A landscape with many peaks, sampled at points; each row gives a point and its height.
A climber steps from a point to the highest of its 2 nearest points, and stops where none of them is higher. Distance is the straight distance between rows; heights are no part of it.
mif (h 4.34): [142 122 159 156 204 105  83 117 111 153 138 152 128 173  61  99 139 105
 131 144 127 162 176  82 144 161  90 120 102 118 104 158 144  91 156 127
 119 113 103]
mag (h 5.76): [134  72 127 138 163 131 129 100  74 129 189 166 104 150 130 122 142 130
 131  99 134 176 141  78 132  82  89 107 116 136 122 124 175 154 122 119
 156 210 118]
kekab (h 4.44): [135 116 118 107  34 114 110 147 152 151 108  90 193 131 124 124 173 148
 108 166  85  56  73 143 130 145 198 127 142 111 158 125 122 168 147 145
 124  55 121]
Tuv (h 2.96): [142 113 132 146  81 134 134  98 156 133  97  97 147 118 125 139  87 131
 115  97 105 131 109 193 127 135 143 143 110 108 117 141  90 103 129 162
  90  73 136]
gobu (h 2.79): [123 183  95 115 150 125 193 187 108 123 166 119 163 127 187  94 145 138
 131 185 145  90 148 162  76 171 181 121 195  96 102  90  87 115 144  53
 136  81 126]
bes (h 2.74): [ 84 125 106 116 103 149 129 120 139 136 164 134 104 101 111 145 128 111
 108 117 129 169 136 134 141 133 107 135 116 122  89 120  92 123 132 145
 109 169 135]
Bavot (h 3.95): [133 185 106 119 114 129 167 194 137  93 150 116 134  94 176 134 153  79
  51 195 149  93 112 176  95 164 162 139 174 146 139  91  85 153 115  74
 149 122 118]
Megig (h 4.35): [140  63 131 123 114 168  60 125 113 146 172 137 100 143  66 151 176  87
  87 162 112 177 107 130 192 132 109 114 135 152 122 149 140 170 111 137
 131 165  94]
Lilog (h 2.62): [107 175 102 120 160 102 167 179 119 102 131 130 145 133 161 107 140 115
 101 161 148 106 162 127  81 166 136 138 154 104  90  91  99 108 146  66
 122  90 116]
Rif (h 2.03): [120 166  84 143 108 160 212 125 130 111 166 116 105  82 181 157 112  96
  63 126 165 166 134 176 110 120 127 149 148 145 117 115  99 153 124 116
 112 149 140]
nadev (h 3.80): [112 125 154  83 178 132 105 144 135  91  85 125 117 152 169 139 172 215
 180 155 112 107 111  90 108 109 104 122 154 156 118  91 142 132 131  87
 159 146 135]
Kene (h 4.51): [ 99 159 163 137 171 134  75 119 128 172 141 150 118 147  53 118 124 138
 137 127 117 150 162  97 154 146  77 121 106 127 116 162 130  93 155 160
 122 145 133]
Zap (h 5.63): [118  85  84 136 156 109 148 108  53  90 164 180 117 126 145 125 150 129
 100  77 146 207 146  91 120 118 105 116 143 123  91 100 129 143 146  88
 125 182  91]
zaz (h 5.84): [129 125 120 123 112 119 141 152 152 135 182 149 106 101 136 154 170  88
  73 147 133 107 114 106 145 117 145 128 125 152 168 130 150 177 103 115
 162 190 132]
dapi (h 6.24): [136 116 176 110  96 160 122  88 125 173 103 117 157 133 113 143  68 145
 185  60 147 122  90 191 128  78 152 180 122 101 183 150 171 129  95 192
 138 116 176]
zev (h 4.33): [136 173 104 202 113  90 164 109 125 187 139  82 199 147 122  91 114 101
 121 145 118  91 170 146 126 138 151  98 104 115 138 188 146 108 150 176
  90  48 132]
bupa (h 4.22): [115 130 148 105 172 102 121 146 130 124 148 163 101 131 134 133 163 136
 120 131 133 127 130  47 129 129 104 119 107 134 150 114 170 144 134  96
 181 192 126]
bosid (h 2.86): [150 136 101 116 164  97 139 173  84  97 115 118 168 182 168  76 161 177
 162 163 126  98 147 128  88 156 160 130 159  95  92  84 140  89 146  48
 120  50  85]
Moro (h 4.72): [144  73 134 136  90 168  60 114  98 172 131 156 120 150  38 162 166  94
  90 143 136 165 105 150 192 130 128 115 126 152 134 175 166 151 117 163
 100 107 121]
volil (h 6.06): [100 176 123 152 114 106 128 145 140 155 178 167 142 108 100  84 145  74
 110 126 115 117 168  62 136 128 135  71 126 138 120 167 109 146 165 143
 155 179 141]
beka (h 6.81): [ 44 162 101 123 145 103 156 131 118 120 151 192 123 106 141  89 137 140
 135  95 136 141 181  61 112 123 126  75 139 138  92 123  96 116 200 103
 133 175 159]
bom (h 0.70): [170  84 144 134 147 138 153 113 125 125 136 110  93 142 137 146  80 115
 147 124 135 135 129 144 130 108 116 146  92 121 144 125 153 120  80 139
 142 140 129]
buru (h 1.33): [173  81 188 128 168 135 109  89 108 103  73  76 143 135 146 110  81 165
 205 101 113 126 102 115 129 102 120 119  92 145 156 157 168 110 101 132
 182 125 118]
zosu (h 3.13): [204  34 123 164 144 137 137  99  96  87 106  94 112 128 124 113 116  88
 113 143 137 183 132 160 144 139 121 139 129 136  98 141 133 137  95 104
 131 121  66]
Verok (h 4.62): [169 159 124 196 121  99 183 103 141 142 120  68 174 133 163  90  73 104
 124 110 117 100 159 162 100 124 151 111 103 110 125 163 130  87 140 148
  97  60 139]
Runap (h 5.31): [124 132 158 153  68  99 121 134 139 200 108 173 199 139  85 144 160  93
 108 136 138 109 125 147 150 122 184 115 139 121 194 202 157 164 139 182
  90  65 166]
Febor (h 5.94): [ 86 124 118 117 135 139 168 112 129 118 125 128 102 113 177 138 107 181
 157  93 127 145 142 112  99  97 115 113 127 136 106 103 114 111 145 127
 121 166 171]
rov (h 2.32): [134 177  83 153  97 142 175 128 125 106 147 107 151  77 173 120 126  85
  65 147 146 164 138 181 111 150 127 154 145 142  90 123  72 122 148  98
  99 104 123]
lofe (h 3.78): [196  32 141 147  97 170  91  95 103 133 109 107 116 147  88 137 111 101
 144 129 146 130  79 188 166 102 144 129 128 146 155 161 183 171  78 157
 126 113 117]
vekub (h 4.82): [ 56 186 137 103 119 144 107 113 158 161 131 137 124 107  86 126 101 166
 159  78 110 144 147 110 147 126  87 136 105 132 104 134 110  87 144 175
 111 155 174]
nit (h 4.15): [125 143 147 124 155 137  74 142 141 175 126 148 119 152  38 177 112 103
 102 158 135 134 131 159 163 177 109 156 111 108 142 143 111 108 118 180
  83  80 118]
roleg (h 3.38): [142  93 123 167 146 165 102  95  82 148 146 140 102 138  67 122 107  72
 107 126 140 203 157 161 152 155  91 122 121 138  74 158 118  93 117 148
  87 121  93]
vusug (h 1.26): [136  77  94 112  89 155 138 128 142  85 129  98  96 103 167 159 168 152
 111 160 116 127  86 156 119  97 147 129 152 167 109  86 122 169 114  84
 129 177 134]
Riroz (h 0.98): [121 141  77 124 211  70 135 138  71  94 152 208 115 156 135 111 138 145
 110  47 134 153 141  58 137 141 108 115 121 103 121  79 156 122 152  80
 103 165 102]
zanu (h 5.39): [ 91 151 144  96 110 123  86 159 162 132 149 158 117 101  99 126 164 138
 134 142 108  98 120  57 142 142 119 107 124 153 131 125 105 141 145 138
 174 179 141]
mubos (h 3.45): [101 202  85 135  92 125 150 166 134 143 155  93 159  99 130  99 130  90
 105 167 123  90 151 154 108 169 166 129 146 112 111 133  82 115 148 128
 115  65 111]
Rit (h 3.99): [115  78 130 101 133 155  71 116 135 108 139 124  94 141  99 154 173 129
 130 155 113 164 120 105 161 125  93 131 123 132 112 120 121 153 122 127
 146 176  80]
pon (h 5.49): [ 85 113 132 101 153 152 139  93  98 105 121 132  80 132 143 129  74 173
 180  82 139 164 136 108 111 103  84 132 122 112  90  93 105 108 126 171
 138 168 121]
Tunir (h 2.98): [ 93 144 108 123 168  93 145 142 111  88 117 140 134 136 137  97 126 118
 130 120 144 148 168 110 101 154 110 142 138 102  74 101 105  83 165  87
  96 106 106]
lenel (h 3.65): [ 77 120  95  93 160 134 172 146 103 103 145 143  67 123 169 178 120 156
 118 133 153 134 132 135  87 113  96 147 141 122 124  49 110 142 118 104
 140 174 139]
Kugo (h 3.96): [ 99 141 114 104 165 112 167 154 131 121 152 162  87 112 167 157 136 135
 110 134 140 127 145  80 107 119 113 126 123 131 140  96 136 148 125 104
 150 184 144]
Suves (h 5.02): [153 115  96 157 163  87 176 106  63  79 139 160 134 115 175  99 110 103
 106  75 151 200 158 115 119 129 119 135 138 125  84 110 120 121 133  87
 108 140  94]
Fivu (h 5.22): [ 98 214 109 154 151  80 174 169 127 147 150 122 162 116 137  56 132 117
 165 146 129  82 184  55 112 118 154  99 126  95 131 144 150  93 179 129
 145 115 123]
binu (h 6.42): [114 174 125 120  80 113 147 181 187 129 160 157 116  92 128 154 155  71
  79 130 134  76 106 128 135 139 183 127 153 140 176 116 117 166 114 138
 154 161 137]
Lof (h 3.50): [ 90 175 143  84  66 133 137 149 193 158 114 133 157 108 131 168 129 148
 114 114 122  88 104 165 120 124 172 169 144  88 164 120 110 132 156 142
 108  95 162]
ruk (h 5.23): [159 149 150 141 181 145 146 130 138 167 142 127  87 164 107 169  78  94
 121 129 167  94 140 166 130 132 102 185 102 100 185 128 180 100  79 157
 125 117 131]
pavat (h 4.95): [156 129 146 162 125 124 189  86 138 124  97  84 147 116 183 107  41 122
 157  82 120 109 129 161 108 115 157 116  83 113 132 150 125  75 136 137
 122  91 153]
zezak (h 3.54): [165  90 150 102  93 168 117 107 159 107  70  68 114 126 159 161 118 188
 129 126 107  83  62 182 119 102 158 143 144 114 128  87 114 123 121 105
 119 111 126]
gosik (h 1.80): [141 106  83 140 108 154 197  93  85  95 178 116 101  94 185 147 102 102
  82 110 158 183 137 166 113  92 115 140 139 140 112 113 112 162  90 122
 125 180 130]
mit (h 6.60): [149 122 164 122 119 142  92  89 138 155 103 104 150 141 103 139 105 159
 177  86 120 126  94 147 140 102 117 160 110 128 166 153 177 121  92 169
 150 130 162]
pip (h 4.68): [ 90 196 120 102  81 101  73 178 138 158 127 157 151  96  51 118 129  98
 127 150 106  91 125 118 151 188 141 115 125 103 118 129  48 117 152 184
 113  89 125]
korof (h 2.64): [ 71 162  94 118  79 142 157 139 172 135 151 129 128  86 135 151 125 104
  92 109 131 132 137 148 124 144 150 130 137 136 108 133  87 131 142 131
  99 144 161]
lebo (h 4.79): [ 84 169 159  93 151 132  34 133 157 155 119 133 121 135  58 148 144 149
 140 136 100 134 118  94 174 163  90 141 112 127 133 142 110 114 135 169
 128 129 117]
Fevek (h 3.17): [ 96 222 105 130  62 116 155 190 171 156 151 110 160  90 141 124 126  79
  99 132 135  67 127 154 114 141 210 119 160 109 155 145  98 136 147 151
 118  95 125]
Diba (h 1.61): [141  65 146 120 113 182  96  78 126 103  93  86 106 127 114 112  85 148
 208 105 122 160 106 150 156  88 117 109 112 137 108 152 139 139 100 165
 141 152  93]
ligi (h 5.98): [121 140 137 117  98  98  46 169 138 130 121 120 147 133  64 101 176 118
 131 189  88  82 107  72 160 183 134 104 121 135 140 137 105 158 135 148
 168 109  97]
Sukog (h 3.51): [205  35 121 165 114 160 121  99  93 119 145 109 100 133 110 123 118  79
 116 148 138 161 111 167 153  96 127 122 133 155 124 152 169 163  77 123
 139 149 106]
Doro (h 6.40): [146  56 113 118 150 133 159 102  45  99 177 158  79 155 160 115  82 130
 137 107 145 172 129  98 121  64 107 115 124 117 122 106 149 181  97 134
 159 199 114]
gever (h 4.67): [168 144 165 171 157 139  93 122 119 189  98 156 120 169  78 162 121  99
 124 122 162  78 116 150 128 125 125 152 104 133 226 163 226 121  97 168
 112  71 163]
Zise (h 4.76): [127 137 159 128 199 111  88 132 133 109  85 117 119 161  98 137 113 123
 143 154 133 143 155 123 130 166  77 158 107  88 103 103 112  77 133 136
 110  94  73]
lebuf (h 3.91): [163 106 168 107 156 168 127 119 141  93  49  69 106 149 168 145  89 182
 145 132 114  79  99 161 101 131 128 144 122 105 117  82 111  95 116 101
 143  90  95]
pigi (h 5.72): [ 95 170 120 127  86 114 120 163 149 127 170 184 109  82 123  95 168  98
 121 135 121  88 137  53 113 136 148  79 153 146 121 116  92 158 149 127
 178 193 139]
pum (h 4.20): [147 143 109 180 116 110 156 118 153 148 152 119 146 126 136 116 128  93
 102 129 126 137 162 131 135 129 129 119 105 132 126 169 138 120 132 137
 106 109 142]
Deg (h 4.04): [117 136 132 115  33 104 111 133 168 158 113 118 194 121 110 120 153 143
 129 131  86 107  99 137 148 118 175 124 132 127 148 157 118 149 156 159
 110  85 160]
Fipek (h 2.77): [132 141 130 104 135 153 187 150 153 117 142 118 115 142 211 146 133 179
 102 158 123  72  99 177  80 132 177 123 171 122 122  79  88 131 119  64
 124 115 175]
fitef (h 2.52): [140 174 122 163 131 128 123 147 134 159 176 147 138 118  66 131 131  43
  58 169 147 148 154 141 159 178 123 124 132 132 131 169 108 136 129 128
 109 126 117]
rolo (h 4.54): [147 123 106 176 126 104 184  90 109 114 137 125 135 105 160  98 107 103
 116 100 139 180 173 123 120 113 123 122 111 141  90 142 131 105 135 112
 108 131 133]
kod (h 6.14): [ 60 153  99 122  94 119 149 142 118 118 152 153 137  97 149  75 152 139
 148 138 119 128 157  87 102 141 146  85 154 149  61 136  82 116 174 103
 129 140 157]
potu (h 4.53): [192 109 155 169 148 137 106 110 132 167 124 132 129 172 111 149 150 104
 131 127 151  93 103 133 132 111 131 140 105 153 226 172 240 146  80 139
 152 100 175]
tozan (h 0.89): [149 117 122 127 196  67 143 125  87  92 123 186 119 147 168  98 124 163
 159  67 131 151 140  63 121 104 104 128 107 113 128 102 178 104 137  96
 130 158 116]
taki (h 1.52): [135 127 104 138 160 145 167 121  88 107 162 135  98 109 146 150 103  88
  78 130 166 182 152 155 117 147  81 175 131 114 103  90 102 123 116 104
 127 154  98]
Dudo (h 5.14): [ 79 141 138 116 141 149 121  95 131 134 120 115 103 119 112 128  73 153
 171  81 122 167 153 131 133 133  84 141 103 107  82 111  94  71 137 166
 100 140 130]
livis (h 4.09): [135 143 150  87 128 141 118 146 161 109 102 107 133 134 184 135 167 212
 147 154 101  59  92 104  96 103 135 131 142 155 150  97 143 138 128  86
 165 137 169]
Zute (h 2.65): [151 139 105 159 104 136 155 112 141 115 115  85 146 112 145 125  97 107
  86 135 122 142 143 189 112 152 133 149 129 122  93 132  84  96 127 114
  89  68 121]
Refal (h 4.58): [ 59 191 152  92 126 139 115 124 168 139 114 110 128 102 134 123 126 207
 173  84 104 109 117 105 117 117 103 131 128 145 112 122 116 100 157 142
 124 139 189]
vip (h 3.77): [ 99 164 159  91  68  99  99 157 175 168 113 150 172 114  78 157 136 125
 115 136 111  96 103 139 154 151 161 154 137 109 173 143 107 148 143 174
 122  89 141]
Git (h 5.57): [126 142 141 111 118 148 165  94 137 121 108 112 110  99 189 135  80 188
 177  73 117 110 106 138  96  84 133 131 113 135 143 106 133 107 128 135
 137 149 186]
bakob (h 5.56): [123 152 176 143 103 128 125 133 143 201 106 174 175 141  85 177 127 109
 119 124 163 129 120 165 140 101 156 153 135 117 202 187 178 142 136 197
  99  92 177]
Mukoz (h 1.32): [ 96 171  92 134 191 119 195 142  98 102 154 153 108  96 162 148 100 105
  89 119 173 152 162 125 100 146  91 155 143 103 121  78  97 118 144  91
 111 151 126]
mifo (h 4.30): [135 119 158 103 187 131 120 142 143  99  73  93 106 151 145 159  92 151
 137 141 127 111 127 159 107 156  90 170 109  83 114  72  99  78 113 115
 120  95  81]
Kudap (h 4.02): [183  54 146 143  78 135 101  99 148 141  96 100 152 134 113 151 129 141
 136 119 122 113  67 177 152  98 150 150 119 128 174 154 172 170 104 152
 126 117 142]
kebu (h 1.51): [155  78 146 154 108 146 108  79 137 140 115 102 121 141 105 115 102 132
 159 112 111 164 126 132 154 115 117 117 104 147 114 161 138 108 120 160
 122 127 128]
tobof (h 5.55): [142 152 143 133 148 151 163 134 152 173 174 132  90 148 137 178  91 102
 131 101 176 106 127 149 131  86 118 166 113 109 193 127 191 135  77 163
 122 155 158]
kab (h 0.59): [175 117 132 145 143 108 178 122 150 116 119 105 118 128 184 130 111 130
 125 122 120 111 127 128 101  98 127 139 102 117 145 129 153 117 114 110
 136 116 136]
bomi (h 4.66): [134 166 136 162 193  71 110 143 113 160 132 137 164 167  73  76 135  99
 131 164 124 109 187  60 136 160 105 127 104 104 137 158 150  93 166 126
 132  90 105]
ganiv (h 3.67): [102 104 139 100 171 144  69 121 132  76 102 129  95 148 114 155 174 134
 147 165 130 163 141 121 146 144  76 134 134 107 104  95 102 118 126 110
 129 137  40]
pafu (h 3.75): [136 109 123 134 128 156 101 116 130 154 133 124 113 131  64 160 109  84
  99 138 140 171 132 185 167 165 102 151 115 115 103 145  99 109 105 171
  70  98 107]
faluf (h 1.44): [168  70 160 171 147 153  70  70 101 149  86 117 127 160  81  99 111 125
 176 117 128 151 127 123 143 124 109  90  96 158 129 184 175  97 112 167
 136 106 125]
geza (h 0.44): [132 107 141  82 184 143 152 126  97  85  74 140  86 137 192 150 101 224
 196 101 135 109 116 120  79  88 114 120 149 129 133  61 137 123 113 104
 155 161 131]
Panu (h 6.22): [ 79 129  87 120 158  94 164 117  83 103 169 197 111 116 151 117 130 147
 106  83 140 179 162  65 107 115 121 100 143 128 104  96 117 135 168 104
 132 183 137]
Gamep (h 4.60): [120 108 131  97 132 110 108 164 146  96 131 146 111 133 140 131 194 138
 108 177 119 107 115  64 122 137 127 115 122 156 135 102 126 158 128  71
 183 179 113]
Tuve (h 3.28): [123 148 131 106 188  85 117 151 116  94  77 132 155 178 158  88 147 180
 170 133 129 110 153  94  97 150 117 146 140 106  90  89 130  73 158  87
 123  63  93]
musi (h 4.46): [136 134 159 138 129 117  72 131 117 190 111 158 154 159  41 160 143 108
 105 158 136 111 110 146 167 172 129 137 116 131 182 168 149 139 125 184
  84  63 136]
Radas (h 5.89): [132 150 188 111 110 148 124 119 131 209 112 150 147 151  94 176  92 126
 149  94 163 123 103 189 117  85 135 192 135  96 206 160 186 130 101 203
 128 104 180]
vapas (h 3.23): [117 121 136 107  80 143 128 120 174 147 122 114 123 114 132 164 115 154
 125 102 115 120  99 170 131 107 143 166 119 109 135 119 123 124 121 153
  98 123 162]
lunu (h 4.25): [156  90 150 130  64 109  84 117 162 151 103 109 187 130 108 136 180 161
 140 129  94 110  69 136 163 101 151 139 122 150 196 158 174 182 130 143
 137 120 163]
Regav (h 0.51): [120  80 111  89 188 133 154 136  60  61  84 181  89 158 190 156  97 210
 177  92 145 145 114 138  88 105 131 108 175 118 108  55 109 122 119  92
 128 142 116]
rogap (h 4.59): [101 168 102 121  87 134 151 186 142 104 159 156 109  81 145 118 169  79
  84 163 138  91 125 129 102 157 163 104 180 151 123 100  65 158 130  94
 156 156 137]
meke (h 3.33): [ 92 116 117 111 161 127 111 139 116  89 110 132 115 144 128 137 158 125
 132 128 131 178 153 116 127 148  93 137 135 119  65  96  89  99 152 100
 112 144  87]
Dege (h 3.56): [108 142 155  89 201 113 108 143 121  90  73 146 108 152 155 130 139 198
 180 114 124 128 138  80 105 135  89 143 137 123 106  80 131  91 140  99
 139 124  99]
mamob (h 5.52): [173  60 122 117 147 172 146 109  77 110 186 130  75 151 128 126  99  92
 110 142 155 148 122 138 127  77  96 135 131 119 122 119 155 181  68 136
 151 191 103]
Tigol (h 5.79): [118 150 144 113 132 122  99 157 166 134 106  91 142 143 113 133 145 150
 128 162 100  82 118 123 125 158 122 151 104 129 139 115 118 115 135 125
 131  95 124]
laku (h 5.07): [ 69 152 153  79 160 138  69 134 144 130 113 143 108 122  97 134 168 167
 155 132 102 133 123  62 148 142  77 126 128 140 113 117 122 123 143 130
 159 176 113]
koz (h 5.59): [ 82 202  92 131 110 112 164 170 129 137 159 132 151  90 152  68 133 110
 162 140 134  86 176  97  99 134 172  82 152 116  93 134  96 101 178 116
 137 107 139]
Nin (h 4.73): [162 106 150 159 146 130  76 116 129 163 123 139 129 164  74 134 147 110
 113 166 120 123 135 119 151 153 102 122 105 149 160 171 169 133 120 146
 117 100 131]
fuv (h 1.74): [148  54 142  95 115 189 114 103 125  74  85  65  92 125 145 135  83 158
 181 129 118 130  93 178 150  87 127 118 124 122 121 122 123 156 100 138
 137 153  57]
baliz (h 5.34): [148  81 126 144 134 129 129 116 115 138 183 145  99 129 129 132 169 108
 100 142 129 150 131  90 146  98 117 106 111 152 146 147 174 165 104 106
 163 202 130]
saka (h 2.04): [147 172  97 163 119 147 159 122 112 120 183 134 132  86 137 124 132  62
  45 146 168 197 159 163 146 159 108 148 142 151 101 150  93 141 142 113
 116 151 107]
faviv (h 3.89): [129 148 101 127  57 120 145 146 149 148 127  78 170 126 137 112 146 122
  94 166  97  85 112 164 116 158 173 133 135 120 126 133  93 136 148 125
 105  51 124]
fiz (h 5.03): [ 80 177 112 108  56 127  93 163 149 147 132 139 148 100  95  96 145 131
 148 146 103  86 128 109 132 162 153 101 135 138  95 134  67 117 164 150
 136 110 139]
Zez (h 1.39): [156  93 183 157 150 141  82  63 109 131  65  83 163 139 111  87  74 150
 219  93 119 143 119 133 144 125 121  90  87 158 140 191 165  84 109 168
 156 102 139]
supeg (h 5.42): [ 75 160 115 118  56 118 100 137 163 164 160 154 149  95  83 111 148 109
 123 108 106 138 138 104 163 139 145  96 117 135 109 164  87 135 156 167
 122 154 157]
pimi (h 3.06): [105  89 119 134 128 176 117  96  88 141 178 134  92 136  97 124  93  98
 119 105 135 197 152 148 145 115  86 126 129 122  77 127 106 131 117 162
 112 169 101]
Dapot (h 5.86): [139 138 156 117 149 167 105 121 133 191 173 156  87 169  88 153 113 116
 138 111 160 108 118 129 148  97 100 166 112 122 176 145 205 142  74 161
 143 162 167]
zavo (h 1.25): [184  73 181 142 150 134  80  77 130  86  43  60 154 147 131 115 131 167
 185 132  90 127 101 122 137 117 111 108 115 143 146 149 150 126 112 135
 159 103  77]
lol (h 1.21): [ 76 176  80 112 205  95 187 159  92  95 134 190 110 123 161 130 109 141
 117  89 169 141 167 112  90 155 115 133 171  98 121  62 103 114 167  82
  95 138 152]
pedi (h 5.05): [134  88 142 131  68 131 102 126 124 186 122 177 161 124  66 169 157  86
  98 139 142 154 105 155 169 121 165 125 142 138 168 183 150 159 127 168
  94  90 151]
lar (h 4.36): [100 185 150  93 116 131 108 119 163 138 102  91 150 115 157 115 147 227
 176 112  80  82  95 100 106 104 130 129 138 156 138 125 146 123 134 113
 159 129 195]
Fab (h 2.41): [161  58 133 142 134 108 135  84 106  61  68  95 141 134 158  79 116 137
 171 108 111 171 138 125 126 117 144 102 122 129  72 133 124 101 137 101
 119 109  67]
dofi (h 4.94): [113 204 137 158 193  82 143 153 138 164 148 142 159 140 108  78 114 115
 151 135 137  93 199  48 132 123 107 114 106  97 150 153 160  91 168 126
 134 130 142]
pesi (h 5.00): [168  80 148 146 133 136  86 110 136 151 149 127 121 154  94 133 180 119
 126 148 119 140 120 103 153 108 105 123 105 157 155 159 189 155 105 128
 160 159 139]
zef (h 1.19): [173  73 150 152 103 120  68  93 154 119  64  57 168 156 121 120 156 164
 152 146  78 104  77 133 148 126 132 118 115 140 151 154 148 150 122 142
 129  87 110]
dubab (h 2.18): [146  54 126 132 121 127 102  99 125  75  89 102 118 134 132 117 162 139
 150 142 113 177 124 123 139 110 119 110 133 138  77 126 120 133 132  98
 124 142  68]
Sul (h 5.16): [111 123 118 101 102 122 123 184 147 100 141 160 108 110 145 116 185 134
 123 176 126  81 106  96 104 146 161  90 172 165 120  89  89 168 122  85
 181 169 145]
dira (h 1.09): [118 143  73 121 220  83 160 142  55  81 122 189 111 147 149 118 106 133
 114  59 165 162 150 106 114 154 103 139 146  91 108  56 124 100 144  79
  87 138 106]
lak (h 1.95): [159  55 116 123 106 159 105 111 143  84  97  71  99 115 133 151 134 134
 133 150 106 140  86 170 150 113 125 126 136 130 103 112 116 147 107 118
 116 133  78]
Nosi (h 0.84): [138 121  90 139  80 116 144 151 149 113 152 120 139 106 149 107 176 102
  93 175 113 125 129 103 129 133 161  98 136 167 120 144 127 165 128  86
 147 136 124]
momiv (h 2.69): [117 189 110 145  77 129 127 162 145 149 171 149 150  77  86 129 133  38
  65 131 128 144 144 147 162 169 146 124 149 130 121 152  68 153 134 144
 121 133 120]
Tugi (h 0.47): [152 147 125 147 126 115 165 146 145 118 118  88 147 133 175 108 127 138
 112 158 114  94 139 135  84 133 144 134 119 107 133 121 129 109 142  91
 118  69 126]
lazi (h 4.90): [170 148 162 161 167 115 124 133 152 163 108 116 131 167  96 150 106 116
 130 140 137  89 125 150 131 149 116 160  96 120 200 143 171 115 105 153
 119  76 148]
Vepu (h 1.03): [117  86  99 109  78 142 103 148 152  89 128 109 125 105 131 130 190 127
 100 171 109 133 102 131 136 136 149 114 152 167  89 114  94 161 133  86
 134 155 124]
dav (h 1.54): [142  60  90 123  98 158 164 107  92  73 129 107  92  92 177 144 119 142
 114 130 137 164 114 163 114  94 126 128 150 144  88  98 104 161 103 102
 120 167 118]
zopur (h 5.21): [136 150 147 140 162 101  90 127 144 138  95  98 143 155  88 115 138 140
 141 170 105 120 140 110 133 169  94 139  98 114 127 139 118  95 143 147
 111  69  99]
vuv (h 3.00): [ 87 206 140 127  59 110 148 181 189 171 138 156 162  86 111 161 117  66
  87 108 150 109 131 147 138 116 191 144 163 101 164 155  97 152 142 181
 111 116 134]
zun (h 2.73): [182  67 132 161 152 114 164 101  93  77  86  96 139 128 146  97  77  93
 133 119 132 167 151 152 123 156 136 139 109 123  83 144 117  98 121  96
 124  93  71]
Tipo (h 0.65): [140  76  90 120 166  98 168 130  64  64 108 180 119 141 211 124 124 202
 151 101 133 155 123 132  95  98 165  90 177 143  99  83 105 134 132  58
 109 131 152]
Bal (h 3.29): [146 172 103 125 122 141 200 172 130 112 158 109 139 129 207 123 154 130
  88 189 137  86 127 170  79 132 184 121 181 125 124  98 100 143 123  53
 138  97 149]
pipem (h 5.04): [107 150 128  88  81 135  88 172 153 139 103  96 157 142 119 120 173 176
 136 190  85  57  86 135 121 160 163 122 146 128 138 108 101 139 142 122
 146  70 131]
firam (h 0.79): [140  88  93 121 159  81 148 110  76  62 101 179 118 143 190  90 128 190
 167  70 127 159 128  80 102  99 141  99 137 143  96  97 139 117 142  91
 118 149 122]
pomit (h 1.78): [140 128  96 131 128 165 150 114  93 121 198 131 100 102 130 153 134  62
  45 148 171 191 136 169 148 148  90 173 144 137 116 117 110 162  98 120
 128 175  98]
zav (h 6.23): [149 119 158 112 146 166  87  94 109 165 145 123 109 160  95 124  98 148
 188  88 142 119  98 120 140  84  86 146 109 142 159 149 202 146  67 174
 171 168 174]
soz (h 5.29): [136 110 154 118 137 148 158  88 121 125 104  90 128 108 168 110  37 165
 198  68 114 126 118 146 118 107 131 126  81 132 134 140 138  88 115 158
 147 137 151]
ripav (h 6.58): [147 126 134 124 125  91  89 156 151 132 119 102 150 151 115 107 175 141
 128 197  93  77 123  78 135 158 128 118 111 140 155 133 149 151 137 112
 171 103 105]
bisil (h 4.13): [124 169 117 166 101  99 125 124 152 179 132 123 174 139  90 112 127  96
 115 136 120 115 155 129 147 155 147 103 111 125 141 195 128 119 147 173
  86  79 150]
Telu (h 5.74): [ 77 184 123 147  98 124 144 123 172 168 173 159 143 102 113 118 118 106
 118  89 126 136 166  94 147 113 142  87 112 149 125 176 122 118 153 164
 119 187 169]
kem (h 3.09): [130 106 123 100 102 179 163 130 148 103 121  94  90 119 182 177 123 172
 109 128 126 100  87 196  95 114 156 152 155 126 122  70  97 130 119  97
 111 131 153]
Rimo (h 2.84): [100 179 109 145  59 124 160 145 172 153 166 145 154  84 118 152 137  69
  76 103 139 143 130 149 153 126 180 121 146 143 131 169 104 157 132 152
 107 146 143]
Vitan (h 0.80): [151  93 143 122 174 123 167 110  98 117 135 143  94 130 167 118  73 143
 172  81 144 152 141 101 114  95  95 129  81 117 137 118 165 112 108 134
 151 170 123]
kadab (h 4.41): [159 114 152 152 110 107  81 109 141 174 120 131 175 148  97 144 177 131
 147 121 124 100  93 117 160 103 136 132 116 163 219 183 220 165 106 151
 154 122 180]

For each start below, name the point where the climber stops.
bosid: Febor
pimi: Doro
dubab: mit
geza: Febor
firam: kekab
Lilog: mit
bom: kekab
zef: mit
Vepu: kekab
